Each row is a point on a landscape with many valleys, with its height.
A ball rolls from a point to whichever of its 2 nearest points has the largest drop for the distance, and stops where none of them is lower. Distance is the straight distance between rows; heights are no part of it.
q_738: [ 21  21 -26  27   9   9 -27  11 -16 -11   4  10 -17  -9  33   3 -23  10
  19 -15  17 -27  28 -14  26  47  22  62 -16 -10 -33 -22  -5 -16 -33  12
  30 -19  -8  12  15 -13  -4  27   9  -6 -30]  h=160
q_245: [-43 -30 -14  -3  21 -31 -17 -52  23  18  46 -26 -13  18 -58  -5   4 -19
  35   5 -32  12 -27   3 -32 -34   0 -45  17  10 -19  35  14  33  16  12
 -41   9  -9   4 -23  12  12 -27  -2  25  -1]  h=334
q_520: [-47  29   0   9   3   0 -18 -19  17  11  43 -32 -16  17 -13   1   5  -7
  18   5  -2  29   1  24 -41 -39  -7  -9 -24  14 -24  48  29  26  -2  57
 -23  -9  -8   2 -48   4 -19 -43 -14 -20  -4]  h=469
q_262: [  1   6   7 -21 -15  -9  22  14  38  -4  10 -31  -1  26  11   9   8  -5
 -21  -9  16  28  -7  22   3 -58 -18  -7 -24  14   6   9 -12  40   5   3
   8  13  -8 -27 -17   7 -16  -4  -1   5   5]  h=558
q_266: [-13 -21 -15   2  -7   3   9 -10  -6   3  -5  23   8 -22   9  -7  13  14
  -7 -11 -26 -11   2   3  12  22  12   3  17   9   0  10  -6 -14 -14 -15
 -11  12  -3  14  -4  11  -2  26  15  35  16]  h=196
q_233: [  1  23 -16  24  10  -5  37   4 -12  10 -45  34   4 -38 -15   1  34 -11
 -24  22 -27  -3  12  22  -4  -5 -46  -8  33 -44   0 -28 -14 -43  -7 -42
 -20   4   0 -21  17  18  -6  23  12  20  45]  h=382
q_775: [  1 -13   6 -15 -19 -21   5  20 -17 -12  25  -2   9   4  29   1 -28  10
  11   3  37   5  -8  -3  17  -6  29  -7 -50  26  -4  48   9  28  -8  22
  27   3  -7  -6 -34   0  -5 -37   3  -2  -3]  h=408
q_57: [ -2 -18   7 -13 -22   7   4  23  -9 -21  -1  -6  -6   2   5  16   2  21
 -32 -20   1  19 -13  19   7 -28  -4  -3   1  33  14   6  -5   0   3 -11
  26  39   7   3 -22  12 -29  -6   3 -13   6]  h=641
q_12: [ -8   5 -27  32  -6  -4 -15  -2   3   6  32  19 -10  18  41   6  -2   5
  11 -27  38  34  24  19 -12 -18  -1  26 -40  -1 -31  32  31  -1 -41  44
  14  22 -29  -7 -29   8 -23   7  -7  -6  -9]  h=418
q_531: [ 18   9  -5  -1  12 -12  48 -23  23  19 -10  20   4   2  26   9  10   1
 -47   4 -16  -7 -20   5  26 -33 -19   1   5   0 -16   2 -16 -18   0 -30
 -38  19 -16 -27   5  24 -25  21  30  40  20]  h=306
q_371: [  8  30 -19  41  18  27 -20 -17  23  10   8  -5 -18  17  16  -6   8  -5
   7 -13  20  -6  22   4  10  28 -11  53  -4 -32 -24  -9  -6   4 -15   9
  23 -10 -27   3  -4  -1 -11  40   6  12 -22]  h=282
q_637: [-28 -24   1  -9  -8   6  20  11 -13 -10 -39  26   7 -55 -29  -3  16  11
  -9  -7 -57   9 -11  10  -1  -3   3 -24  39  -5  -3 -10  -3 -30  -4 -33
  -6  36  19  12  -3  30   7  32  19  -4  42]  h=216
q_412: [-39   9  -3  22   8   0 -43 -13  -1  -9  37 -12 -30  28 -16 -17   6   1
  29   8   6  21   4  11 -29   9   1  14  -4  11  -2  28  16  11  -1  49
   8 -13  -2  17 -42   1 -10 -29 -22 -13 -20]  h=371
q_382: [ 24  34  17 -12   4  18  19 -13  25  13 -25 -30   4  33   7  19   4 -18
 -19   8  11 -22  -4  -3 -13  -2 -10  15 -17 -14  21 -23  -9  13  46 -14
   2 -39  22 -17  51 -24  10 -14  -9  -7  -6]  h=167
q_212: [-42 -35 -11 -34  -7 -18  13 -37  -8 -21  18  15  -7 -10 -23  -7  -3   1
   6 -31 -31  19 -16   7  -9   6  15 -29  17  25  -8  30  28 -26   3   6
   8  69  -3  26 -48   9 -15   2   6  11   0]  h=563
q_844: [-36 -13 -19  30  -1   5 -22 -16  21  -3  18 -11 -18  14 -38   4  14  -8
  -9 -29  -2  30   5  36 -21 -30 -27  -1  16  21   5   7   5   8   0   8
  -6  38  -7  11 -33  14 -26  13  -2   2  -5]  h=376
q_570: [ 30   9   0  -2   4   4 -33  25 -23 -10  -2  -2  -1 -32   5 -15 -20  12
  27  15   7 -23  46 -37  28  75  17  22  23  -1  -1 -33 -13 -22 -36  -2
  12 -13  22  32   0 -19  45   9  -8 -26 -31]  h=302
q_804: [ -1 -16   5   2 -36  21 -20  43 -20 -22 -12  -9 -13   6  -2   5   5  26
 -30 -26  11  18 -21  14   7 -19  -6   5   3  31  22  -4   8  12  -6   4
  46  28   3   6 -17  -1 -26 -34 -14 -29  -3]  h=660
q_532: [ 26  15  -6  15  15  -8 -14   1 -16  10  -7   1   4 -33  18  -7 -29   4
  17   8  11 -34  42 -41  38  71  23  22   8 -11 -10 -28 -13 -41 -28  -3
  -5 -24  13  15  20 -28  29  25   5 -11 -28]  h=354
q_487: [ 30  -7 -11  -1  -6   5 -38  43 -42 -23   8  20 -18  -2  29  -8 -30  25
  12 -25  21 -21  10  -7  24  43  28  46 -36  19 -20  -3  14   4 -28  19
  50 -12  11  26  -7 -10  -5 -33  -6 -30 -27]  h=404
q_861: [ 32   7  -4 -16  11 -37  10 -31  -4   9   0   3  18  -1  32  10 -36  16
  10  -3  14 -34 -10 -33  36  39  40   4 -54  17 -25  22 -13 -11   0   8
  -3 -31 -10  -1  24 -29  10  -9  10   9 -16]  h=315
q_441: [ 25 -21   2 -22 -17 -23  18  34 -22 -15   5  50  38 -20  57  18 -26  25
 -12 -22  29 -14  -1   4  23   1  38   5 -42  28 -14  16  29  -2 -30  12
  19   9   7   0   5  -1 -18  -4  13   3   8]  h=568
q_977: [ -9 -37   7 -17  11  -8   0   7 -21  -8 -21  21  10 -21 -30  18  11   8
 -30  40 -19  17 -13  -4   1 -15  18 -41  21  27  40 -16 -33  -6  20 -40
 -17  -1  20   7  27  11  27   2  -1  -1  18]  h=710
q_906: [-26 -20   6  21   0  42 -51  21  -2 -21  19  22  17 -20 -64 -17  17  -5
  21  -3  -9  25  32  12 -27   4 -33 -10  76 -15   2 -26  19   5 -25   4
   9  31  -6  32 -28  28  21  17  -7 -50 -30]  h=392
q_109: [ 22  52  13  14   7  38  -8   2  28   9  -7 -45 -25  20   5 -11  -6 -18
  12 -10  16 -28  13  -4   0  20 -13  60  -6 -37  -8 -34 -17 -10  12   9
  37 -43   5   0  27 -32   8   7  -3 -19 -31]  h=195
q_427: [ -5   7  11  10 -27  -1  16  31  27  -4  19 -20 -16  25  20   3  -4  -7
 -12 -23  26  48   7  37   1 -57 -16 -12 -27  11   1   7  15  31  -9  16
  27  32  -6 -27 -31   3 -32  -3 -10  -2   6]  h=538
q_180: [ 51  67  39   6  -3  45  27  13  23   1  -5 -28 -24  32  27  18  17 -11
   1 -22  49 -15   8  -4  -7 -12 -16  33 -18 -27  -2 -39   3  -1   9  -5
  27 -32  -8 -21  41 -24 -12  -8  -6  -8   0]  h=170
q_344: [-34 -27 -24   5  14 -20 -20 -62  19  21  37 -22 -15  18 -27  -9  10 -14
  26  -3  -7  13 -12   1 -11 -15   3 -15   6   4 -20  42   8  16   8  21
 -33   7 -25   8 -28   8  19  -9  -7  24  -3]  h=271
q_408: [ 21  -9  24 -44 -10 -15  10  28 -23 -17   9  -4  11   4  13  11 -39  14
 -14  26  26  -6 -20 -14  17   5  33 -28 -61  32  12  35   5  50  11  12
  28 -12  -1   2 -22   2  -3 -51  -4 -14   6]  h=497
q_413: [-16 -35  27 -17  12  14  14  12 -26 -23 -27  37  30 -69 -20 -28  23  16
  29   1 -53   6  24 -11  -5  16 -21 -25  54 -22  -7 -16   9 -36 -27 -16
 -34  22  12   0   2  24  26  26   8 -20  56]  h=214
q_770: [ 26 -15   5 -33  19 -37  34 -36 -29  10 -18  41  24  -5  31   1 -25   4
 -12  20 -17 -17 -21 -36  15  24  34 -30 -16  18  18  -2  -7 -24   6  -8
 -45  -5  -7  -1  31 -12   0  17  15  37   3]  h=218
q_534: [-22 -14 -18  21 -12  -2  -3  -3  -6 -11  30  10 -14   2  20   6   3   9
  -5 -28  20  32  20  25 -13 -16  -3  19 -15  19 -10  30  32  -5 -31  32
  18  44 -11   5 -39  16 -33   4  -5 -11  -3]  h=470
q_134: [ 15  14 -22  12   6 -39  36  -6 -28  -4 -61  59  22 -39  37  -1  -1  -7
   5   1 -29 -36   4 -20   1  25  -3   9  12 -33  14 -16  15 -48  -7  -6
 -33 -10  -6 -18  36   0 -24  35  19  29  31]  h=349
q_445: [ 46  27   1   8  11 -40  49  -7  -1   1 -31  58  21   8  61  29 -20 -18
 -38   7  34 -14  -3 -11   3  -7  -4   2 -23 -14  14 -22  -2 -27  -1 -24
 -24  -2 -15 -42  35   5 -36   9  18   9  22]  h=268
q_277: [ -5  25  -8  27  -4  27 -10  -6  25  -5  25 -24 -28  38  12  -5  11  -2
  13 -22  34  28  16  25 -24 -19 -25  37 -16  -9  -8  -2  10  24 -11  32
  17  -5 -17  -7 -15  -9 -25  -2 -22  -1  -7]  h=258
q_907: [ 11   2  -6  18   6   8   8  12 -39   6 -32  33  37 -56   9 -12   5   3
  16  18 -10 -12  40 -29  11  45 -24   6  41 -49  10 -36  -4 -37 -26 -17
 -31 -13  12 -11  19  -1  20  30   2 -16  17]  h=413
q_117: [ -8   5  -7 -16 -21 -27   4 -22  11  19  26 -30   1  19  32  -2  -6  -2
  22   3  23  13  -6   1   2 -23   8   6 -49  -6 -23  56  13  34  -5  33
  -1  -7 -15 -20 -28   5  -3 -24   3   5   3]  h=270
q_774: [  0  14 -10  30   0  25 -17   1  13   6   1 -16  -6  11  -6 -10  17  -2
  -4  -7   3  -4  20  14  10  19 -10  30  16 -14   3 -17 -17   7   0 -13
  10 -12 -10   1   6   1   5  25   6  15  -3]  h=325
q_863: [-18  12 -14   9  11  13 -41 -55  34  36  14 -49  -6  26 -32 -25   5 -26
  55  18   0  -5   1 -20 -18  15 -13  25   2 -42 -29  21  11  -2  10  26
  -3 -25  -6   3  -9  -8  35  14  -4  -4 -45]  h=260
q_503: [-50  -9  12  18  13 -12 -38  10   8  -5  27 -25 -16  15 -79 -10 -10 -18
  24 -16 -12  19 -19  38 -45 -35 -20 -39  43  15  12   5  -9  38  17   7
  -4  14   6   7 -13   9   7 -19  -7  -8 -18]  h=415
q_860: [-17 -11  -7  23  -5  25 -23  22   9  -1   0  -5   2  -8 -33  -8  18   5
  -5   1  -4   6  14  17   6   8  -7   7  40   0   9 -18 -26  10  -5 -15
   5  -6  -5   5  -2  14  21  15  -5   8   0]  h=346
q_925: [ 48  27   6  17   8  -7  28   7   3   0 -19  31   7  12  52  30 -20  -5
 -38  -5  40 -18  11  -7  10   7   2  12 -27  -7   1 -21 -10 -15   2 -17
 -16 -18  -2 -30  46 -18 -23  -1   5   0   7]  h=248
q_839: [  9  24 -20  23  12 -22  40  -5 -24   9 -51  48  17 -35  18 -10  19 -16
  -5  12 -25 -21  12  -6  -1  17 -32  -1  35 -57   4 -21  -2 -53 -13 -23
 -28 -11  -5 -26  24   1 -12  39  10  21  37]  h=368
q_146: [ 27  28   9   3  -4  26   8  16  26  -4  -1 -20  -8  23  22  17  13   2
 -22 -16  25   1   0  12   1 -16 -15  16 -20   4   7 -10 -21  27   8  -8
  13 -15   0 -17  24  -9  -8  -6  -8  11  10]  h=205
q_225: [ 15 -39   8 -17   4  -2   9  18 -43 -20 -39  41  19 -46  24   2  -1  15
  -4  10 -20  -7   8 -17   4  37  31 -27  10  -1  36 -21  10 -37  -5 -18
  -2   3  29  35  16  -5  17  -3   1 -12  26]  h=445
q_578: [  5 -15 -12  -7   2 -11  25 -23 -13  13  -5  38  19 -26  26  -8  -6  16
  19  -5 -27 -27   0 -16  19  46  28   0   7   4  -8   6  -5 -31  -6  -3
 -18   5 -12  18   9  -3   3  33  14  41   3]  h=122
q_533: [ 25  -9  -3 -20   5 -27  18 -19 -20   1   0  34  25  -9  40  14 -22  28
  -2   1  -6 -22  -4 -26  25  33  42  -2 -26  27  -1   7  -9 -20  -6   4
 -17 -11  -9   8  19 -18  -2  11  12  25  -4]  h=217
q_494: [-19 -31  16   0   8   0  -9   9   1   8   3   4  25 -20 -44 -10  11  -5
   4  35 -13   1   5 -11  -8 -16  -7 -42  57  10  -4 -22 -39  -2  11 -44
 -31   1   6 -13  31   3  45  18   2   0  12]  h=420
q_655: [-13 -10   1  16 -33   4   3  39  -5 -14  16  -8 -11  14  20   4 -10   3
 -11 -32  34  42  12  31   3 -38 -12   3 -18  15  -4  12  29   9 -22  21
  30  50  -6 -10 -37   3 -41  -7  -8 -14  -4]  h=514
q_475: [ 29  17 -10  30  10 -14   0   1 -29   6 -33  26  29 -47  29  -3 -24  -7
  23  10  -3 -35  39 -41  23  66   1  11  18 -40   7 -39  -7 -52 -17 -11
 -16 -22  10  -5  24 -15  11  36   2 -19  -2]  h=393
q_750: [-10  12  12 -33 -27 -19   5  27  31   2  14 -47  -3  23  -7   5   0  -9
   1 -10   1  28 -23  27 -18 -73 -27 -24 -18  15  15   5  -5  59  22  13
   7   9   6 -24 -22  15 -24 -18 -12  -6   1]  h=575
q_553: [-16  11  -3 -27 -14  -7  -1 -15  33  22  13 -53   1  28 -17   3  17 -15
   8  -1  -9 -13 -22   8 -20 -35 -23   9  -4  -8  10  16  -6  54  39   6
  -6 -18   4 -12   8   3  -1 -17   2  13 -14]  h=285
q_292: [ 25   2 -17  16   0  12 -45  29 -29 -14   0  11 -19 -30  17  -8  -6  18
  25   1  -3 -21  37 -16  25  67  31  41   6 -10 -14 -23   3 -16 -36   9
  30 -14   8  36  -1  -9  16  22  -1 -22 -31]  h=241
q_832: [-23 -33   4 -51 -19 -22  14 -12 -14 -34   7   8  -2 -11 -12   1  -2  20
 -17 -22 -25  13 -32   8   9  -9  15 -38  13  39  10  18   7 -11  13 -17
  12  61   7  13 -32  15 -18  -6  13   8   5]  h=627
q_139: [-14  -6  -6 -21  -5 -22  -4 -40   1   8  28 -22  -7  12   4   0  -4   1
  35  10   5   2 -21 -13  10   6  19  -5 -33  12  -4  44  -7  28  16  23
   1  -2 -14  -3 -27   5  16 -24  -2  22   1]  h=131
q_330: [ 35  18  15  -8   0  -5  34 -16  40  32  11 -22  11  30  43  12  20 -16
 -21 -15  22 -12  -9   7  13 -31 -13  20 -23 -33 -22  16   5   7  12  -8
   5  -3 -16 -40   2  -3 -11   2  21  18   1]  h=240
q_290: [ 30  17   9   2  21  -5  43 -27  37  26  -9   0   7  28  40  11  16 -10
 -40   1   1 -27  -9  -6  18 -27 -11  13   2 -24  -7   1  -6 -12  25 -26
 -22  -7  -9 -38  18   0 -13   8  34  18  10]  h=276
q_331: [-39 -17 -15  23  -2  18 -13 -10   7 -17 -18  17  -8 -34 -61  -3  10 -15
  -5 -45 -34  31  -1  21 -24  -5 -26  -9  38 -11   1  -6  30 -24  -7  -6
  -5  69   1  26 -37  35 -23  36  15 -32  21]  h=439
q_229: [ -6  12  10  -8   5   8 -23  -5  13  14   9 -43  -1   7 -29 -20  -5  -3
  23  18   3 -18   0 -19  14  35   4   9   9  -6  -2  -3 -24  18  19  -7
   3 -35  19   6  11 -20  40   4  -9  11 -17]  h=321
q_852: [-32  11   1  38   9  29 -53   7  -2 -14  28  -1 -42  24 -31 -15  15  -4
   6   1   4  37  21  22 -38  -7 -11  18  19   5   3   2  23   5 -14  58
  12 -10  -6  32 -33  -4 -28  -5 -29 -29 -35]  h=324
q_123: [ 48  45  39  10  -2  29  38   3  36  16   8 -13  -8  34  39  15  19 -19
  -4 -27  48 -18   6   4   7 -23 -14  26 -21 -39 -19 -17   8  -4  -2 -15
  17 -11 -22 -37  12 -11 -16  -2  16   8   0]  h=198
q_252: [ 31 -34  -7  -9   2 -10   0  16 -40 -16 -35  31   4 -13  19  31 -13  23
 -33  25   0   0  -2  -3  -1  23  27 -23  -6  26  43 -15  -1 -20   7 -24
   3 -11  26  30  26  -3   6 -15  -8 -19  17]  h=464
q_667: [-22 -17  -7  24 -10  31 -43   9   3 -11  13   9   5 -16 -45 -19  14   1
  14   0  -5  13  30  14  -9  19 -11   4  47  -5  11 -11   0   9 -22   3
  12  16  -2  30 -25  20  24  25  -9 -11 -15]  h=369
q_723: [ 29  12 -17  26   6  -8  17   2 -19  -1 -31  35  15 -15  39  23  -5   0
 -25   1  13 -15   9  -9  14  24   0  14  -4 -12  20 -21 -16 -28   1 -18
  -7 -16   2 -14  36  -6 -15  18   6   5  17]  h=267
q_466: [  5  32  10  12 -14  30  -4   4  35  -7   6 -41 -22  35   5  -2  17  -7
   9 -24  22  10  -2  23 -21 -18 -30  23  -1 -10  10 -20 -10  34   8  21
  22 -14  -6  -9   8  -5 -16  -4 -20   8  -2]  h=229
q_169: [ 21 -13  -9  -5  -3  16 -42  38 -38 -25   6  19 -16 -16  21 -22  -4  22
  21  -8  -4 -26  15 -17  20  58  35  31  -2   5   0 -14  23 -11 -27   2
  53  -3  14  46 -13  -9  10 -17  -3 -30 -33]  h=317
q_191: [  4 -21   5   1 -11  22 -30  40 -22 -15 -20  -3  -4 -12 -18   2  17  23
 -23  12  -7  -1  -7   9   7   8  11  -7  21  25  34 -17 -10  -2   5 -22
  25  -8  16  26   3  -7  21 -25  -9 -18   2]  h=692
q_743: [-53 -21  -5  11  20 -29 -25 -28  21   4  37 -24 -21  29 -76   2  -8 -22
  25 -12 -28  21 -24  25 -38 -39 -13 -46  26  20 -12  21   3  28  11   6
 -32  29   3   9 -22  18   3 -17  -1   6 -10]  h=379
q_691: [ 13 -26   3  -1   4   3   9  22 -37 -10 -30  38  33 -63   8  -3  10  12
  15  24 -19   3  22 -22   1  39   0 -16  40 -22  27 -29   3 -34 -12 -25
 -22  -3  23   8  19   4  33  17   2 -23  31]  h=428
q_594: [-21  -8 -20   7  20  -2 -36 -67  27  37  27 -28  -8  23 -33 -21  12 -22
  54  14 -13   5  -7 -16 -11  15   3   4   7 -20 -27  37   7   3   2  25
 -21 -16 -19   7 -21   0  32   6  -9  23 -22]  h=177
q_641: [ 20 -18   8 -25  18 -10  13 -30 -11  23   9   6  30 -20   4 -26 -26  -6
  39  27 -18 -26  18 -54  25  64  30 -31  10  -2 -20 -10 -17 -48   0 -10
 -29   3 -14   4   5 -38  47  17   4  40 -19]  h=46
q_842: [-25 -27  20  -7  12   0  25  19 -27 -18 -48  31  18 -73 -30 -18  20  16
   7  13 -55  20   1   3  -4 -10 -20 -24  41 -28   2 -15   9 -44  -2 -36
 -24  21  17   0   4  26  21  25  16 -19  61]  h=181
q_843: [-24 -26 -12   4 -10  11  15  -4   6   5 -12  10   9 -21 -31  -5  14  -3
 -12   1 -38   5   1  11   6  -3  -9 -17  37   7  -9  -2 -12  -9  -6 -35
 -22  24  -1   7   2  19  12  35  14  27  17]  h=242
q_807: [-11  11 -12  29  17  -3  28  -5   3  19 -31  23  11 -16 -42  -9  35 -31
 -21  37 -16   0   2   5  -1 -28 -44 -20  48 -47  -6 -35 -26 -40   8 -53
 -30  -6  -9 -47  35  11  14  21   9  11  33]  h=394
q_315: [ 45  62  33 -14 -11  27  31   9  22  11 -22 -35 -14  36  19  22  -9 -16
  -3  -6  28 -23   7  -7 -25  -5 -16  21 -24 -24  11 -40   2   2  39  -1
  23 -55  17  -8  45 -38  -3 -26 -22 -26 -20]  h=152
q_622: [-22 -34  -7 -41  17 -30   6 -53  18  24  40 -33  -2  21 -54  -7   4 -23
  29  14 -39  -6 -48 -28  -7 -34  10 -45  22   1 -23  28   3  44  37  -2
 -33   1 -19 -10  -2  12  20 -17   8  43  -2]  h=399
q_52: [ 19 -14   1 -19 -11 -12  24  25 -22 -20  -9  39  27 -16  43  23 -14  27
 -37  -9   7 -10  -9  -1  11 -11  28  -6 -25  29   6   8  -3  -8 -14 -10
   1  10  15   5  17  10 -26   6  16   0  16]  h=602
q_394: [ -4 -37   3 -17  -7   5 -12  26 -24 -13 -23  12   7 -29 -25  10  17  17
 -28  25 -20  10 -14  11  -1  -1  16 -36  28  23  30 -14  -8 -18  13 -36
  16  16  26  26   3   4  24 -10   0 -17  13]  h=701
q_522: [  9 -13   4  20 -22  40 -38  66 -17 -17 -25  -6 -17   5  -9 -11  20  32
 -21   1   4   5 -10  11   3   2   3  17  17  14  34 -33  -1   5  -9   0
  47 -18   6  29  -1 -12   8 -36 -26 -43 -11]  h=682
q_628: [-18 -13  -3  20   4   0  14  15  -3  14 -14  19  30 -29 -48 -10  25 -14
  -8  44 -15   9   9  -7 -10 -27 -25 -32  55 -12  -6 -39 -32 -18   7 -51
 -35   6  -1 -31  38  14  33  23   8   3  29]  h=405
q_357: [ 38  55  33  13   8  28  15   4  15   1 -28 -42 -19  23  14   7 -19 -23
  -2 -12  29 -35  17 -13  -9  20  -5  41 -25 -32   7 -47  -8 -29  25  -1
  26 -48  23  -3  42 -44  14  -4 -14 -32 -23]  h=169
q_66: [-23  15  -6  14 -16 -12 -15   5   6  11  33 -15 -13  18  40  -6  -9  -2
  21  -2  43  34  13  19 -10 -26  12   4 -53  -9 -26  51  27  19 -27  49
   6   1 -18 -17 -33   4  -5 -24 -11  -8  -2]  h=355
q_269: [ 27  21  -3  -8   7 -35  50  -2  -8  -7 -45  51  23 -15  50  18  -4  -5
 -40  16  -2 -12 -10   2   4 -30 -16  -6 -10  -5   8 -12  -3 -29 -12 -18
 -29  14  -1 -32  22  20 -46  21  21  25  33]  h=291
q_762: [-37 -10 -26  36   5  13 -13 -22  15 -10   8  14 -15  -9 -49   5   2 -12
 -11 -39 -23  33  10  29 -28 -23 -25  -5  23  13   0   0  26 -20 -12   4
 -16  66   1  24 -41  25 -30  31   3 -13  -5]  h=409
q_377: [  9  -4   0  -5  -3   1  22  20  -4 -16  -7  12  10   2  28  18   4  17
 -43  -5   4  12  -3  16  13 -19   0   3 -25  23   8  10 -17   6  -4 -15
   1  15   7  -6   8   9 -16   9  12  10  22]  h=621
q_29: [ 22  43   2  36  18  44 -15 -18  41  12   3 -25 -30  35   5 -17   2 -17
  19  -4  19 -25  19   1   2  24 -14  64  -5 -53 -20 -25  -3  -6  -4  13
  33 -24 -18  -3   9 -18   7  31   6  -6 -33]  h=232
q_241: [-27 -28  18 -11   8 -10 -11  18   7  -4  10 -15  12  -2 -67   1   6 -10
   1  20 -29   5 -25   6 -13 -31   4 -52  46  21  -3  -8 -39  30  24 -37
 -17   5   9 -10  27  12  39   6   3   6   4]  h=440
q_569: [ 25   2  -4  -3 -16  -2 -27  43 -35 -12  18  10 -11   2  32 -15 -46  15
  28 -11  45   3   0  -8  22  18  21  37 -59  25 -20  21  17  24 -26  31
  47 -18   4   5 -10 -11  -3 -51 -12 -22 -20]  h=489
q_40: [ -4   0   6 -43   8  -7  12 -27  22  32   3 -39  13  26 -20   8   7 -18
  -9  20 -16 -29 -28 -22  -1 -22  -1  -2  -7  -2   4  14  -8  35  46  -6
 -19 -28  15 -21  28   3  11  -6   4   8 -17]  h=322
q_166: [ 15  12   4   1   6  11   2   3  11   3 -12 -24   1  13   6  12   5   1
 -29   8  13  -7  -1   3   8   3  -5  14 -10   1  20 -12 -28  10  31 -16
  -8 -32  16  -7  35 -16  10   2 -12   6   3]  h=184
q_105: [ 29 -30  10 -37   6 -13   1  17 -33 -19 -22  22   1   6   2  24 -26  24
 -38  38   1  -4 -11  -9   6  22  30 -37 -20  38  37  10  -4   8  10 -14
   5 -20  28  19  16 -12   5 -30 -12 -15  11]  h=479
q_927: [-14  21  10 -20   2  -4 -27 -14  16  14   5 -59  -3   2 -33 -20 -20 -20
  57  18   3 -26  -1 -30  10  47   3  29   1 -20 -15   7 -11  10   4  13
  15 -44  16   7   1 -25  45  -2  -7 -13 -34]  h=389
q_935: [-41 -21 -18  13   4 -12 -18 -34  12   2  32 -13 -14  21 -33  -7  13  -2
  11 -13  -9  18  -1  16  -9  -9  -8 -12   9  17   1  26   4  13  -5   7
 -13  20 -11  11 -30  14  -5  -1  -5  19  -5]  h=333
q_153: [ -9 -17   5 -52  13 -17  14 -46  11  29  19 -31   4  19 -39  -6   4 -14
  13  21 -29 -21 -48 -43   8 -19  20 -32  -2   3  -6  29  -5  40  42  -7
 -23 -20  -4 -15  14   1  20 -13   5  29  -8]  h=374
q_635: [-17  -2  22 -46 -17 -16  11  19  10  -7   5 -41   8  16 -22   6 -16  -5
  -7   9  -1  11 -35   7  -9 -53   0 -37 -31  33  29  18 -13  70  27  14
   7  -1  10 -10 -26  21 -16 -36  -9  -9   0]  h=596
q_380: [ 50  40  31   8   7   3  37   5  23  12  -1   6   7  30  56  26  -9 -15
 -21 -12  46 -24   8  -6  10 -10   4  16 -44 -22 -11 -17   1  -9  10 -15
   6 -21  -5 -40  38 -18 -15  -4  14  -1  -3]  h=228
q_230: [ -5  -3 -22  11   2   0  30 -20  19  11 -14   8  -2  -6 -19   1  16   2
 -33  -2 -34   0 -14  15   9 -30 -21  -5  25  -3 -17  -7 -19 -12   2 -32
 -28  24  -6  -9   1  29 -15  34  20  38  23]  h=273
q_699: [-53  33  -1  14  15  15 -38 -30  11  -4  48  -9 -26  14 -20  -5   3   0
  20  16  -2  26  -1  12 -30  -6  11  -6 -16  17 -25  46  25  10   0  66
 -20  -8 -10  21 -54   7   1 -46 -23 -21 -14]  h=427
q_287: [ 13  10 -18   6   9 -26  48 -19  -7  15 -38  46  23 -14  45   2   5  -2
 -23   0 -26 -34  -7 -16  14   6  -5   9   2  -9  -1   0  -3 -38  -5 -12
 -38   3 -11 -14  30   8 -25  32  19  42  25]  h=323
q_452: [ 24 -22  20 -47  -3  -4  -1  37 -26 -27 -15   6  -3  13   5  24 -31  33
 -44  32  17  -3 -17  -4   8   6  28 -42 -38  44  28  20   5  32  12   1
  22 -14  13  15   2  -3  -5 -68 -20 -25  12]  h=500
q_953: [ 22 -24  12 -32  22 -26  28 -34 -33  20  -5  30  24 -13  15 -16 -21  -6
   8  30 -26 -19  -9 -49  17  42  34 -41  -4   7   4 -11 -12 -45  11 -11
 -41  -2 -17   5  23 -30  25  21   1  52 -11]  h=158
q_58: [ 20 -17  -2 -17 -32 -23  -8  36 -36 -17  18  31  12  -9  42   3 -30  19
   7 -16  39  -2  -4  -5  29  10  41   3 -52  26 -21  27  25  12 -23  23
  42   8  -1  -2 -17 -12  -7 -34   7 -10  -9]  h=503
q_341: [-37 -31  -4 -10  -7  10  -3 -17  -6 -20  -3  20   1 -31 -29 -13  10   3
   8 -46 -32  15  -7  14  -9  15   6 -17  36   0   2  15  27 -22 -10  -6
   7  61  -4  33 -34  28 -14  25  10  -6  16]  h=490
q_127: [-41  20  10  -6 -20 -14  -4  -8  13  10  38 -49 -10  15   5   4   2 -15
  23  11   7  23 -14  22 -31 -48  -9 -10 -33   5   3  32  22  49  11  45
 -17  -2   0 -10 -51   4 -18 -45  -8 -11   7]  h=502
q_444: [ 20 -13   8   8 -26  33 -16  68 -13 -24 -36  -6 -21  10   4   9  10  29
 -38 -12  13  15 -24  16  -1 -25  -7   6  -3  35  27 -28   4   9  -8  -3
  53   3   7  19   1 -17 -10 -52 -27 -39  -5]  h=673
q_735: [-22  -7  -6 -14   4  -6 -15 -21  18  14  20 -32  -4  17 -23 -17   2  -7
  30   7  -3  -7  -7  -6   7  21   4   6  -4   1  -1  23 -17  26  20   8
  -3 -18   3   1 -10 -11  23  -8  -8  24 -14]  h=257
q_918: [-25  30 -10  41   7  35 -32  -4   9 -10  42  -2 -39  32   1  -7   3  -1
   3  -3  19  46  27  22 -36 -28 -18  30 -20   1 -17  11  32  13 -17  62
   8  -4 -13  15 -22  -6 -32   5 -31 -22 -23]  h=293
q_810: [-21  19  -3  -2  -8  12 -18  -4  28   9  11 -51 -15  31 -19 -10  12 -12
  21 -12   2   4 -14  22 -28 -15 -29  22   7 -13  14   1  -7  44  25  25
   7 -25   0  -1   3  -8 -11  -9 -16   7 -17]  h=254

Where does a ball stop that starts at each point below?
q_520 => q_466
q_977 => q_315
q_804 => q_775
q_212 => q_344
q_452 => q_292
q_750 => q_139
q_241 => q_315
q_287 => q_315
q_667 => q_315
